Each row is a point on a landscape with many valleys, with its height.
From any point a ball takes the steepest step (drop divided by distance) to one of its 2 nearest points. It stops when none of these is lower. Distance is the straight distance between rows; heights are no part of it.
Z_886 (h 586): [119 120 101 132  79 157 131 117 118 122  76 136 122 175 139  99 113 167
 118 128 112 105 100 134  83 142 133 101 149 161 107  95 112 123]
Z_956 (h 582): [124  96 191 163 157 142 138 181 134 128 138 136 131 134 163 140 136 107
 144 164  99 149 105  84 115 143 104 169 122 120 117 149 103 114]
Z_707 (h 463): [119 154  89 137 102 101 150 132 118 111  86 110 124 164 122 131 123 200
 107  99 115  68 144 185  84 113 129  98  91 208  85  14 143 181]
Z_441 (h 401): [132 139 140 185 123 126 165 157 119 127 158  99 129 149  92  95 156 107
 143 151  94 139 144 127 113 123 106 143 157 135 159 189 144  61]
Z_829 (h 722): [145 115 105 135  98 108 136 160 140 114 137 142 118 104 105 120 148  93
 176 110 137 156 121 139 137 140 160 141 130 131  92 128 134  97]
Z_672 (h 441): [150  84  93 176  91  82 148 135 106 105 108  88 100 146 105 147 125 123
 167 141  85  89 150 115  96 122  96 134  95 188 103 101 115 153]
Z_736 (h 367): [152 138  96 150 111  82 142 116 148 155  99  90 152  98  88 149  95 100
 131 184 122  95 162 123 140  80 126 120 123 149 154  81 106 181]
Z_869 (h 355): [130 148 108 141 141 181 133 112 152 116 126 136 169 146 135  95 139 190
  47 119 167 122 110 159 119 102 148  82 140 108 165 145 171  79]
Z_115 (h 374): [116 144  87 130  85 114 147 128 147 141  97 115 133 131  84 100  70 109
 109 144 130 122 172 137 158 146 120 116 159 152 133 115 155 133]
Z_342 (h 286): [137 119 101 173  97  65 159 132 140 132  99  85 130 122  87 160  83 100
 129 163  86  90 200 117 134 136  95 141 112 195 123  77 117 172]
Z_21 (h 379): [144 146 113 147 140 131 163 178 176 178 144 106 171  92  91 128 115 104
  86 167 144 128 122 145 145  83 124 115 146 110 145 113 136 135]
Z_778 (h 523): [104 147 160 120 179 160 125 113 129 194 137 124 143 150 163 173 129 113
 107 218 124 146 106 103 125 107 110 115 109 117 144 129 113 196]
Z_287 (h 622): [107 121 217 112 197 122 109 127 119 103 167 134 121  47 126 139 143 116
 175 130  98 131 171  88 150  92  87 174 116  98 140 201 112 133]
Z_424 (h 629): [112 182 114  89 131 117  95  98 116 168 118 129 122 104 115  95 104  68
 150 137 139 151 166 122 176 144 147 137 164 115 136 181 160 114]
Z_714 (h 310): [ 96 136 237 105 190 147  73 121 141 118 207 125 112  89 174 145 136 109
 148 114  85 183 137 104 144 154 108 153 112  63 145 205 114 104]
Z_515 (h 745): [130 117  98  77 118 119  86 103 133 122 124 173 108  91 138 140 156 110
 170  81 164 160 131 143 176 150 161 114 115 106  99 131 136 145]
Z_364 (h 772): [128 165 121 163 128  78 147 119  88 116 140  93 117 102  57  97 118  65
 174 142 111 138 198 101 135 120 117 173 150 154 160 200 155 100]
Z_787 (h 208): [142  66 144 166  83 144 159 158 117 125 131  97  89 159 144 145 150 142
 148 119 123 107  62 107  75 157 113 136 111 143  79 126 106  90]
Z_336 (h 404): [102 142  76 133 136 136 155 148 109  74  78 155 140 141  90  70  90 172
  91  74 141  71 141 154  86 123 164 151 151 182 143  81 131  99]
Z_32 (h 561): [122 158  51 178  72 152 145 127 128 120  96  95 144 189  78  95 122 159
 107 126 125 114 114 182  77  82 134  74 144 155 144 119 145  84]
Z_127 (h 491): [142  96  95 111 106 119 123  94 159 142 138 125 117 112  99 144 122 121
 162 136 147 140 187 129 190 129 116  95 107 116 109 144 158 159]
Z_292 (h 490): [141 147  81 143  74  71 142 115 132 111  92  85 125 151 102 143 112 145
 130 123  85  84 162 165 103 105 122  92  97 195  99  23 130 182]
Z_18 (h 808): [158 102 130 118 128 130 140 142 167 127 137 160 139 122 141 149 167 154
 143 107 149 116  91 155 125 121 149 114  99 128 101  44 123 155]
Z_884 (h 525): [ 99 129 146 106 198 185 124 134 119 119 114 188 165 183 169 137 104 188
  35 127 171 130 116 130 112 121 133 125 107 129 151  98 128 147]
Z_635 (h 747): [144 133 100  98 136 139 122 138 131  85 113 161 153 106 121  91 126 149
 130  82 151 113 101 146 130 115 176 135 154 112 117 100 125 114]
Z_597 (h 468): [135 121 106 160 128 111 150 145 136 176  97 111 138 143 132 166 151 121
 126 183  99 114 101 139  93  96 137 115 100 166 114  71 117 188]
Z_328 (h 397): [153  86 113 178  87  97 152 128  58  81 134  89  67 134  78 122 135 114
 174 119 114 115 131  99  91 121 100 163 123 143 106 178 129 103]
Z_116 (h 799): [141 108 147 104 111 142  97 126 112 122 135 143  93 121 164 118 146 106
 152  98 131 155  78 114 139 168 144 133 148  99  98 158 116  99]
Z_631 (h 789): [146 100 168 101 114 133  74 100 111 114 185 118  98 100 175 137 155 108
 145  91 119 172  75  99 132 164 133 126 123  69 120 190 114  98]
Z_914 (h 406): [100 177 169 114 143 149  80 129 138 153 163 137 103 132 180 138 149  95
 122 102 121 210 124 133 131 183 158 130 129  87 105 211 168  37]
Z_5 (h 399): [130  65 124 126 110  88 134 130 127 122 103 135  82 133 118 153 121 108
 190 134 116 117 167 117 153 177  93 149 100 157  80 126 129 153]
Z_666 (h 426): [139 152 133 147 138 104 159 109 130 156 159  65 140  99  67 108 112 101
 142 167 118 124 203 116 159  95  86 137 144 119 172 171 147 132]
Z_534 (h 543): [129 147 153  70 147 160  66  69 146 116 169 150 147 120 167 114 154 160
 114 111 125 158 117 138 157 136 132  90 151  71 174 172 119 110]
Z_947 (h 381): [112 134  71 130  80 133 143 145 151 123  94 138 109 152  91 103 131 131
 133 100 146 136 148 159 144 160 142 106 131 153  85 117 164  97]
Z_452 (h 566): [136 102 156  59 122  87  96  88 144 128 105 168 121 129 140 170 118 121
 179  98 138  90 138 124 175 155 117 137 117 130 123  49  92 203]
Z_602 (h 422): [174  81  86 199  74  91 158 141  86  90 137  81  94 149  68 136 134 124
 171 133 105 118 142 121  72  97  99 138 106 156 111 132 103 128]
Z_416 (h 154): [144  83 140 159  97 127 161 163 112 141 109 111  92 170 157 156 142 132
 145 132 123  90  49 112  64 142 112 149 115 160  80  72  86 136]
Z_54 (h 822): [135 108 143 133  89 135 104 137  81 119 170  90  59 116 153 121 150 113
 142  81 139 148  55 101 104 164 143 150 155  96  83 189 133  45]
Z_378 (h 812): [161 102  98 104  81  87 123 117 104 107 116 127  70 107 110 122 131  93
 191  85 138 113 117 122 122 160 157 153 139 146  78 102 106 139]
Z_204 (h 400): [105 119 134  74 121 128 145 135 145 117  86 178 132 171 134 138  96 153
 110 112 149 109 142 142 149 172 118 128 108 162 105  53 128 183]
Z_211 (h 806): [147  94 132  89  99 118 115 125 127 112 124 146  84 109 145 131 142 108
 172  80 138 120  79 115 131 169 142 142 140 121  86 100  97 136]
Z_270 (h 685): [142 113 147 181 134 144 136 181 191 146 176 117 172  97 123 145 166 115
 110 163 126 166 109 140 127 109 145 113 127 106 132 157 147  68]
Z_784 (h 776): [122 119 163  66 168 143  91 115 125 106 128 181 169 127 181 128 118 150
 132 116 142 117  91 114 138 117 137 127 147  91 152 101  69 187]
Z_568 (h 904): [123 127  92 125 136 137 119  96 118 155 103 136 143 164 155 163 180 165
 109 149 130 122  73 150 103  97 157  89  80 147 109  75 129 200]
Z_695 (h 618): [109 114 141 120 130 170 140 144 114 106  96 168 132 185 172 128 140 195
  93 108 148 101  71 150  64 131 154 126 127 155 110  62 102 128]
Z_804 (h 802): [128 101 119 153 118  90 134 155  59 112 125 121  50  89 115 143 141  88
 177  91 128 141 129  87 109 144 135 184 114 147  82 197 137 104]
Z_705 (h 549): [137 109 166  82 149 109 106 109 136 143  94 150 145 133 160 180 108 117
 161 143 129  91 107 122 150 137 122 137 109 132 134  40  64 229]
Z_362 (h 471): [130 111 119 125 122 142 123 109 163 139 168 126 121 104 122 134 140 106
 150 143 138 158 165 124 179 138 113 107 113 109 129 178 168 120]
Z_129 (h 348): [136 167 113 135 148 160 153 158 166 168 129 133 175 125 133 112 114 136
  49 150 152 135 112 147 134  88 128 105 155 101 157 117 146 108]
Z_61 (h 364): [141 114 125 183 102 115 159 135  84 109 156  93 100 137  77 104 157 105
 175 131 111 143 141 111  99 122 113 151 134 135 133 206 143  74]
Z_503 (h 475): [162 143  69 198  96 127 159 143 110 133 156  68 144 170  51 114 139 103
 131 172 115 142 140 163 105  71 114  95 123 136 161 141 136 106]
Z_623 (h 829): [131 150 197 122 161 146 111 122 129 127 177 105 138 128 159 101 139 114
 145 155  63 149 115 105 121 142 134 143 172  90 159 181 119  76]
Z_278 (h 513): [153  83 110 147 102 122 138 100 116 117 134 103 112 137 117 134 143 133
 160 161 110 116 153 105 138 114 106 110 109 132 128 152 124 139]
Z_751 (h 148): [154  95 164 181 129 117 152 146  88 128 144  98 109 111 138 145 153 120
 155 155  98 104  97  70  77  98 102 163 123 134 131 155  87 136]
Z_118 (h 588): [125 170 143  89 148 168 129  81 170 151 163 113 153 122 137  94 139 148
  82 131 142 149 154 152 171 130 122  85 161  67 178 166 165 107]
Z_410 (h 516): [107 144 156  68 175 155  55 101 124  87 169 183 173 126 175 124 126 174
 100  80 144 165 107 130 155 129 133 109 132  58 171 154 106 137]
Z_249 (h 391): [109 154  93 150 150 140 178 176 132 160  92 136 156 152 111 135 114 182
  26 127 157 103 102 169 104  94 157 125 114 166 123  54 155 161]
Z_676 (h 664): [129 144 183 156 139 165 116 145 190 144 175 127 169 115 164 134 157 134
  89 151 119 168  98 134 123 135 143 103 141  82 146 155 143  60]
Z_214 (h 270): [122 119 219 108 165 124  70 134 106 115 205 110  79  70 178 142 126 106
 164  85  83 181  89  81 142 156 112 167 110  52 121 209  99 110]
Z_727 (h 821): [124 167 170  92 137 137  95 110 109 126 144 127 126 128 157  85 111 100
 150 136  86 149 115 100 130 160 142 152 189  90 134 170 111  83]
Z_929 (h 149): [140 104 107 186  77  95 155 167 100 118 103  96 117 143 108 118 123  93
 153 144  81  89  96 114  58 135 116 158 144 177 134  83  87 121]
Z_893 (h 621): [136 128 189 124 138 175  67 130 141  89 155 159 161 154 210 132 130 176
  64  92 129 147  57 125  98 141 154 116 126  73 141 130 112  78]
Z_46 (h 735): [132 148  99 105 133 122  93 123 136 135 142 139 117  66 122 129 146  79
 179 101 150 177 138 139 172 126 173 134 129 103  96 167 141 106]
Z_351 (h 590): [ 92 136 142  90 134 150 100 133 132 149 131 166 106 132 157 137 125  85
 135 129 146 186 146 118 174 179 138 123 134 113 104 164 152 110]
Z_332 (h 524): [129  87 142 158 142 126 141 129 119 155 110 124 128 150 152 172 137 132
 140 186 107 109 136 100 121 121  96 129  93 156 125 127 106 181]
Z_112 (h 493): [135 103 116 161 127 131 160 114 133 132 158 106 109 128 105 136 153 134
 146 156 119 135 186 116 148 119  88 116  99 122 137 189 150 105]
Z_148 (h 559): [ 87 143 129  84 125 176 110 134 129 114 102 192 123 174 153 110 108 147
  90 111 162 160 135 135 144 182 133 114 139 136 112 132 153 112]
Z_519 (h 891): [154  99  90 163 114 129 139 110 137 156 126 110 120 153 142 176 186 160
 126 155 131 126  71 141  80  94 156  78  78 143  99  96 124 158]
Z_50 (h 545): [ 90 132 124  98 157 183 124 126 128 103 107 186 145 179 142 103  97 184
  53 111 178 136 133 143 135 146 127 116 128 127 145 129 155 108]
Z_162 (h 402): [110 156  63 149  74 136 149 146 141 119  83 120 127 157  75  82  95 125
  93 121 145 112 154 167 145 137 130 112 156 148 137 135 175  89]
Z_442 (h 520): [111 129 163  98 167 131 105 123 148 170 109 150 160 139 165 201 101 111
 126 178 141 123 104 121 138 111 101 128 103 132 140  68  82 229]
Z_226 (h 807): [136 140 124  78 107 141  88 130  89  99 115 153 103 119 169  90 116 130
 126  72 137 133  61 110 112 158 162 150 166  94 104 138 107  93]
Z_38 (h 878): [149 110 105 165 113 144 134 107 127 161 139  94 135 154 143 134 177 150
 128 177 116 130  95 133  88  89 134  84 112 122 139 145 125 131]
Z_383 (h 473): [123 174 153 146 170 110 137  98 109 136 184  79  77 120 135 112 189  98
 167  96 104 175 163 146 113 150 147 155 133 117 145 239 182  33]
Z_188 (h 596): [128 108 210 131 175 143 126 146 130 145 134 137 139 106 157 148 108  99
 158 190 104 132 132  81 143 131  93 163 127 121 134 125  88 158]
Z_489 (h 427): [ 96 122 151  82 161 161  97 132 176 127 148 190 164 138 173 171 114 161
  76 116 177 156 106 139 162 135  99 108 102  90 150 100 109 165]
Z_3 (h 440): [104 199 165 129 167 136 102 111 127 167 175  96  85 129 173 124 176  80
 151  97 119 190 149 151 122 172 160 141 132 102 130 230 184  38]
Z_811 (h 568): [119  91 177 163 113 144 150 153 106 123 111 122 106 160 156 140 121 113
 141 172 102 117 104  82  88 157  95 159 122 155 111 123  99 125]
Z_215 (h 548): [136  81 175 169 140 134 148 136 102 147 117 105 103 161 188 169 139 122
 135 174 104 111  74  87  85 120 103 144  91 143 105 118  88 164]
Z_991 (h 754): [144  95 105  94 120 135 108  98 156  97 144 174 122 120 144 130 163 160
 143  78 163 138 111 152 153 140 148 104 112 108 116 121 128 140]
Z_420 (h 765): [147 136 132  95 143 129 100 106 124 116 103 154 175 105 150 117 118 147
 135 131 131  90  97 121 124  95 159 126 150 114 143  71  80 171]
Z_206 (h 519): [166  99 151 147 129  81 136 122 111 135  96 110 105 125 140 181 120 106
 174 156  98  74 107 102 105 137 104 156  94 160 116  77  79 206]
Z_680 (h 398): [151 131  99 159 111  99 157 121 137 155 141  75 149  87  59 137  96  95
 145 185 128 110 188 116 143  73  94 122 130 123 155 133 122 155]
Z_301 (h 569): [123 119 107 109  76 125 116  96 115 108  87 134 111 143 128  94 106 124
 138 129 118 106 129 115 119 162 134 124 161 155 119 115 116 121]
Z_404 (h 820): [176 101 104 141  73  60 127 106 121  94 111  94  97 101  95 131 108  95
 188 112 115  88 130 126 108 136 131 149 131 162 107  70  93 155]
Z_392 (h 423): [139 117  89  97 115 133 131  94 148 138 108 143 150 133 118 121 129 156
 114 131 149 113 138 151 156 107 126  88 116 116 136  89 137 165]
Z_406 (h 721): [130 112 123 152 133 113 164 175 159 149 133 132 132 111  98 139 110  87
 140 171 123 127 157 115 144 140 113 144 136 140 119 123 134 131]
Z_76 (h 603): [115 104 139 101 107 171 119 124 112 107  95 156 120 191 175 123 117 168
 110 122 135 121  82 121  95 160 118 116 136 147 104  79  99 132]
Z_280 (h 292): [121 124 103 126 202 168 149 162 127 110 122 138 157 138 109 101  84 188
  39  95 187 101 150 145 135 117 148 137 135 134 152 138 163 100]
Z_992 (h 547): [114 126 152  46 134  90 125  97 148 132 105 182 136 158 143 174 105 162
 146  94 151  80 153 150 179 144 106 113  99 142 126  30 117 236]
Z_241 (h 651): [102 180 177 130 193 116 142 131 131 138 180  83 120  90 116 107 142  78
 159 129  89 158 186 127 153 132 126 180 155 108 156 217 167  66]
Z_236 (h 554): [116 122 164 123 149 157 110 116 137 150 138 148 152 166 186 153 139 130
 120 177 121 147  93 117 121 127 118  99 128 109 141 121  94 161]
Z_197 (h 712): [143  91 110 134 115 132 152 168 182 138 140 140 133 101 105 147 139 108
 146 138 137 136 133 140 154 140 130 127 113 124  96 103 142 115]
Z_117 (h 327): [138 140  90 142  97  47 143 118 150 149  86  96 144  93  93 159  74 115
 116 152 108  72 172 141 137 117 116 119 116 176 127  27 125 191]
Z_971 (h 418): [129  82 135 169 106  78 145 119  93 103 100 115  87 121 108 141 110 109
 171 131  97 101 170  91 123 147  88 171 104 172 105 147 123 145]
Z_683 (h 759): [140 175 111 142 130  82 109 116  76 137 146  95  92  92 101  96 135  51
 195 125 114 148 160 114 127 112 150 170 155 129 127 199 146  91]
Z_121 (h 814): [130 160 137  82 100 118  91 105  88 111 105 139 114 107 150  77 105  94
 152 114 115 134 101 103 125 154 162 151 185 113 119 151 114 104]
Z_616 (h 575): [ 83 138 113  54 119 143  90 101 115 138 101 182 113 139 144 124 101 112
 118 110 162 169 148 132 180 176 129 118 136 131 115 138 136 151]
Z_500 (h 472): [132 114 102 103 187 161 114 114 125 111 138 162 172 129 140 127 128 205
  71  90 174 105 135 147 149 102 141 120 107 107 169 129 118 160]
Z_363 (h 636): [100 156 218 130 211 120 135 120 119 116 184 113 119  63 122 125 151 107
 151 110  80 153 177 105 142 117 107 177 131  93 143 214 136  93]
Z_754 (h 611): [127 180 126 128 126 168 148 106 172 142 147 107 146 144 112  90 144 141
  83 135 146 138 130 165 147 129 132  86 169  91 164 182 191  48]
Z_856 (h 421): [107 139 116 104  99 109 129 114 128 100  72 153 114 162 142 121  97 161
 113 105 121  82 145 145 108 162 125 128 119 179 107  30 120 168]
Z_296 (h 496): [149 114 122 148 118  91 150 134 117 156  94  99 126 136 142 161 143 105
 163 156  98  83  88 126  70 116 137 132 101 176 116  47  86 190]
Z_581 (h 851): [163  95 154 164 119 136 121 120 121 113 183  87 118 110 124 121 177 124
 163 119 118 159 103 116 111 125 136 128 129  96 133 193 127  58]
Z_203 (h 514): [133 141  53 139  52 113 138 127 124 100  90  97 114 154  81 107 107 148
 135 104 107 102 155 171 114 120 129  84 117 181 103  67 131 140]
Z_662 (h 508): [140  93 101  91 118  92 112  79 150 136 117 137 113 104  94 158 108 131
 168 115 145 104 178 134 196 129 127 103 105 119 106  89 128 193]
Z_282 (h 449): [131 118  87  97 159 132 129 103 122 122 116 159 150 132 123 140 133 195
  85  99 157  89 148 155 139  88 150 106  94 133 142  81 123 197]
Z_950 (h 755): [152 150 101 116 129 111 136 153 123  98  95 150 162 111 128  90 119 141
 116 111 132  92 101 133 102 106 163 146 157 137 146  55 104 138]
Z_740 (h 766): [149 104 120 114 113 158  87  85 161 118 160 138 138 105 150 139 171 146
 150 119 145 144 112 134 153 122 124  76 110  95 144 148 123 126]
Z_879 (h 863): [151 102 149 181 104 153 124 117 142 137 175  97 129 143 149 139 186 145
 132 149 115 142 106 123 100 118 125 100 111 116 149 177 128  79]
Z_820 (h 424): [104 156  54 165 112 132 157 156 123  94  86 129 144 167  62  87  95 182
  73  82 143  73 138 184  76  99 146 125 143 192 147  61 150 114]
Z_708 (h 567): [129 167 171  76 161 160  93  72 163 138 198 106 145 106 152 111 157 134
 131 123 105 155 149 148 161 131 129 103 156  61 186 178 140 102]
Z_140 (h 390): [132 128  91 136 107 171 130 117 154 139 128 139 154 145 138 117 146 165
  88 140 160 132 123 158 139 117 132  79 125 113 132 129 155 116]
Z_507 (h 847): [122 143  88 143  92 133 116 135 110 132 137 107  86 134 115 111 164  92
 169  95 146 175 116 145 114 144 171 120 142 130  88 201 163  42]
Z_57 (h 86): [159  82 133 182 107  95 168 163  81 126 117  91 104 139 123 151 138 123
 156 142 101  90  72  87  65 116 103 163 122 159 112 103  79 144]
Z_792 (h 537): [151  80 159 106 109 103 116  97 104 130 103 127 110 139 156 153 105 105
 162 154 110  87 114  82 126 155 105 155 123 138 134 102  75 184]
Z_229 (h 373): [ 99 173 181 107 167 170  93 142 173 144 174 145 131 107 158 119 123 101
 102 124 120 197 135 132 157 178 137 120 142  69 137 184 168  60]
Z_825 (h 746): [138 177 106 124 136 105  93 120 101 140 152 107 100  86 125 109 147  63
 188 104 129 180 137 133 149 121 174 139 144 104 115 205 151  77]
Z_864 (h 425): [121 146  85 122 138 118 172 149 146 170  95 128 135 141 115 153 120 178
  57 124 154 104 133 170 131  90 139 103  93 153 101  43 155 210]
Z_801 (h 615): [107 147 128 107 120 113  96 103 101 147 114 126  91 120 127  99 111  71
 166 145 115 145 167  92 147 173 146 149 157 148 126 174 134 115]
Z_555 (h 393): [ 98 137 146  63 185 159 123 117 141 134 136 181 171 129 147 148  83 166
  60 107 180 130 134 128 171 106 103 120 122  85 166  99 108 204]
Z_881 (h 527): [133 105 111  81 121  98 123  89 153 141 104 143 128 136 116 168 122 170
 141 105 138  87 167 159 171 120 113  87  86 134 113  47 129 219]
Z_14 (h 442): [120 147  70 147 128 118 160 135 107  89  89 121 130 160  91  96 105 213
  79  72 122  68 167 177  84 101 143 115 101 205 119  35 143 150]
Z_82 (h 858): [103 170  96 114 106 142 116 121 108 142 101 130  99 138 122  89 140  99
 145 114 142 160 124 152 128 153 164 117 158 132 116 191 179  63]
Z_529 (h 552): [136  98 129  89  77  93 101  77  98 115  95 120  98 128 139 123 100 107
 169 121 122  94 131  87 141 173 125 143 148 142 118 109  91 171]
Z_915 (h 609): [134  96 199 137 176 135 109 146 132 119 165 127 136  67 150 152 131 110
 170 155  93 126 128  86 138 110 101 164 115  93 140 169  97 137]
Z_686 (h 319): [116 134 108 135 180 177 122 142 134  81 125 164 155 134 129  89 121 191
  63  79 175 120 116 155 136 121 169 128 141 119 156 159 170  65]
Z_120 (h 354): [109 117  81 105  93 118 140 123 148 121  91 142 111 150 107 114 112 151
 124 112 137 119 169 162 173 159 130 107 115 149  88  88 159 151]
Z_661 (h 378): [116  91 126 101 108 116 131 124 158 137 100 152 112 146 134 137 107 126
 147 134 131 115 163 127 168 170 102 125 106 154  98  85 126 165]
Z_550 (h 783): [119 149 143 170 140  82 153 148  77  96 139 133 115  88  71 102 145  74
 161 110 102 140 175  99 122 105 105 201 140 149 141 213 150  88]
Z_169 (h 739): [136 130  85  90 115 109 119 124 112  81 102 172 109 106 104  90 132 148
 148  45 156 112 131 151 131 137 182 147 141 151  98  79 140 129]
Z_228 (h 256): [139  49 168 170 107 138 158 135  81 107 145 103  60 138 145 158 153 145
 134 109 134 114  77  90  99 156  83 156  96 129  88 170 116 104]
Z_69 (h 489): [106 136 135 116 165 132 134 128 154 201 107 125 149 133 143 192 113 119
  91 195 142 130 116 116 144 101 108 112  96 124 117  77 121 225]
Z_316 (h 503): [131  87 145 181 145  85 164 133 113 125 106 112 128 121 110 184 121 139
 141 175  98 100 175  97 121  92  77 146  74 162 122 131 125 195]
Z_348 (h 793): [114 128 114 172 119  71 154 159  63  95 117 126  79  98  69 123 140  89
 177  96 126 151 160 101 109 122 119 185 111 162 102 205 159  93]
Z_508 (h 732): [149 147  70 105 102 108 138 141 138 102 113 149 113 103  92  99 140 102
 170  84 161 139 131 160 130 131 181 130 144 145  84  88 147 114]
Z_858 (h 344): [122 134 108 112  94  86 116 108 133 139  99 117 126  93  94 120  85  91
 154 149 127 125 187 109 157 146 134 144 133 148 129 125 132 137]
Z_412 (h 840): [150 134 193 156 148 135 118 121 143 117 209  87 130 106 152 118 173 127
 145 125  73 162 109 118 109 142 130 137 136  84 147 202 126  49]
Z_455 (h 318): [122 166 117 134 160 153 175 170 136 142  96 142 158 138 114  97  81 171
  21 125 180 113 129 144 132 103 127 121 150 123 147 116 157 115]
Z_22 (h 195): [154  87 183 143 133 115 139 128  70  96 149 100  88  89 137 123 142 129
 160 127 104 103 112  68 104 123  89 181 138 121 127 189 106 119]
Z_646 (h 313): [120 143 142  73 127 102  86  96 135 136  98 140 147  79 110 124  79  75
 165 134 135 118 162  99 181 133 143 147 164 113 139 121 117 156]
Z_524 (h 246): [129 118 106 203 105  61 147 134  98 127  95  87 130 117  96 148  97 108
 130 179  82  85 180  98  94 106  93 155 101 190 159 119 111 162]
Z_583 (h 869): [116 192  98 126 117 142 128 112 131 139 133 105 127 139 100  67 137  92
 143 132 132 150 154 143 147 146 143 116 178 126 146 187 185  50]
Z_833 (h 816): [148 117  99 147 122 141 157 166 183 137 130 149 164 119 129 141 155 152
 109 122 159 128 102 168 124  89 154 106 114 125 112  69 130 131]
Z_462 (h 644): [ 99 204 146 107 157 127 133 126 130 169 146  99 114 105 118  92 118  61
 151 142 110 165 181 119 168 150 145 163 175 128 137 194 176  86]
Z_184 (h 577): [119 148 160 121 148 175 128 136 127 144 112 152 154 169 176 113 128 147
  90 177 131 139  89 120 110 124 141 115 152 111 148 112 113 125]
Z_939 (h 365): [104 137 144  57 153 144  96 110 147 132 127 178 163 104 139 134  82 130
 104 114 167 134 150 121 193 132 116 121 142  96 150 110 106 172]
Z_826 (h 408): [149 151  74 152 121 107 167 173 157 161 111 124 180 112  82 136 114 123
  91 144 141 109 119 148 125  80 135 124 145 133 136  57 125 158]
Z_757 (h 202): [150 127 115 185 107  89 147 150 108 136 117 102 138 122  99 127 118  97
 154 181  95 110 136 109  91 115 109 155 131 166 159 121 101 139]
Z_506 (h 811): [137 106 134 151 109 116 141 145  47 105 158  96  37  91 126 140 146 107
 152  74 146 141  77  88 102 144 134 183 128 123  82 213 133  70]
Z_679 (h 511): [136 185  62 182  93 126 157 135 130 169 131  53 150 181  63 111 130 126
  81 173 119 142 137 167 111  60 111  76 141 134 167 131 152 120]
Z_186 (h 439): [123 170  62 148 104  75 170 148 144 152  89 104 159 123  83 129  91 129
  66 135 130 100 142 166 105  95 141 111 123 173 138  34 136 182]
Z_513 (h 602): [100 131 166 108 146 133 107 118 106 147 146 138  95 123 159 118 125  80
 159 141 114 181 155  95 153 170 128 155 134 119 107 201 132 114]
Z_456 (h 492): [118 129 119  80 175 163  83 102 117  92 131 184 163 124 148 111 130 186
  85  68 170 134 130 145 163 125 149 120 131  94 162 160 133 124]
Z_582 (h 465): [121 126 195 148 185 134 162 151 145 143 159 115 135  90 115 139 141 123
 125 167 105 141 192  97 157 107  82 163 124 115 151 189 137 111]
Z_671 (h 835): [125 141 130 129  82 156  94 121 109 124 146 120  92 134 146 111 158 118
 144  82 144 166  85 134 106 170 168 119 142 111  96 195 156  22]
Z_480 (h 432): [117 130 105 139 123 149 147 137 147 174  94 126 151 152 140 142 131 155
  82 185 130 121 115 146 118 103 131  97 114 138 121  99 133 167]
Z_989 (h 484): [118 101 168 163 170 127 160 143 132 148 141 118 141 106 114 161 127 128
 125 183 104 113 182  89 145  98  70 148  89 137 143 161 130 167]
Z_119 (h 499): [ 96 143 158  99 199 169 131 141 126 134 120 189 169 173 171 169  97 154
  49 135 177 149  98 133 118 109 114 127 101 123 141  65 113 199]
Z_267 (h 383): [115 144  91 141 157 150 155 153 111 103  84 157 161 155 115  98 103 187
  66 112 150  71 113 150  77 103 170 131 138 172 149  69 116 136]
Z_588 (h 464): [ 99 127 179  85 195 174 100 133 134  98 153 203 181 168 192 174 115 156
  67 105 175 169  90 131 129 124  99 124 100 105 160  78  86 179]
Z_501 (h 638): [137 174 169 151 138 164 117 121 186 141 181 100 162 148 143 110 158 143
  93 124 124 161 118 166 122 144 150 101 166  92 160 166 182  17]
Z_710 (h 700): [124 118 124 148 112 137 141 174 184 139 143 136 159 113 109 125 142 121
 105 141 152 152 122 149 141 136 141 112 134 113 125 124 159  71]
Z_903 (h 536): [121 137  50 166  41 142 137 127 120  95 104  94 113 179  72  92 115 136
 145 117 115 114 137 170  93 114 124  77 142 168 116 115 133  85]
Z_803 (h 345): [101 154 207 101 187 142  91 128 160 152 180 125 131  89 149 118 129  91
 134 143  99 183 150 120 166 155 122 140 141  77 142 179 136  88]
Z_435 (h 777): [162  91 159 123 111 155  82 108 153 111 178 127 128 107 174 146 174 131
 138 107 132 157  76 122 133 152 130  90 114  76 135 162 113 104]
Z_290 (h 787): [138 114 152  69 151 145  80 117 135  85 151 188 159 125 185 158 146 173
 119  74 151 131  70 134 137 128 123 110 117  89 148 105  71 181]
Z_894 (h 469): [124 161  77 164  96 133 154 137 132 165  99 102 156 156 104 115 117 143
  78 175 117 118 127 143 115  89 128  92 136 151 153 117 144 127]
Z_317 (h 446): [143 109  71 191  79 108 152 157 107 111 130  74 132 169  71 128 129 115
 153 151  94 127 140 149  95  92 107 109 117 163 129 112 124 115]
Z_773 (h 234): [140 105 205 122 152 117 105 126  76 101 178 115  87  73 161 132 138 110
 162 105  93 144 109  74 130 138 101 186 131  79 122 212 102 115]
Z_675 (h 447): [129 144 157 127 154 134 156 129 151 169 166 106 137 111 109 118 119 106
 127 170 114 136 184 117 164 130  91 144 149 111 152 178 152 114]
Z_453 (h 599): [110 127 160 121 147 184 109 141 131 109 116 177 171 173 183 122 126 178
  67 117 142 147  81 134 102 143 149 108 143 106 131 121 120  90]
Z_610 (h 454): [112 131 127 102 157 134 150 135 163 166  95 147 154 143 136 158 112 155
  84 146 150 108 123 151 154 118 124 107  94 136 116  43 128 220]
Z_493 (h 438): [123 152  98 173  79 114 138 165 123 125 117 106 133 155  73  84 119  86
 138 145 111 127 138 135 107 132 121 131 180 149 163 162 143  63]
Z_271 (h 340): [118 152 132  65 139 137  99 112 150 139 128 143 164  85 127 105 104 114
 137 142 134 133 143 120 181 131 131 123 162  89 149 129 118 141]
Z_606 (h 798): [132 110 146  89 165 142 118 135 157 109 138 190 152 116 169 155 152 174
 120  88 154 110  95 148 134 121 141 120 103 114 129  58 102 188]
Z_551 (h 356): [124 147  80 164 135 143 166 169 135 130  98 146 171 154 108 112 136 167
  66 126 154 114  95 163  83  83 166 116 141 148 138  81 134 108]

Call two points neighbours if one is among the 2 nearest of the other. Go from one point of each pair to the other, from neighbour to neighbour, staying as low as possible. Name the highest point that can't be avoided.
Z_362 and Z_120 | Z_452
Z_480 and Z_602 | Z_679
Z_362 and Z_280 | Z_332
Z_602 and Z_551 | Z_707
Z_57 and Z_280 | Z_186
Z_646 and Z_120 | Z_162

Where does a ball stop that starts at each point below?
Z_879 | Z_46
Z_462 | Z_646
Z_82 | Z_46
Z_363 | Z_57
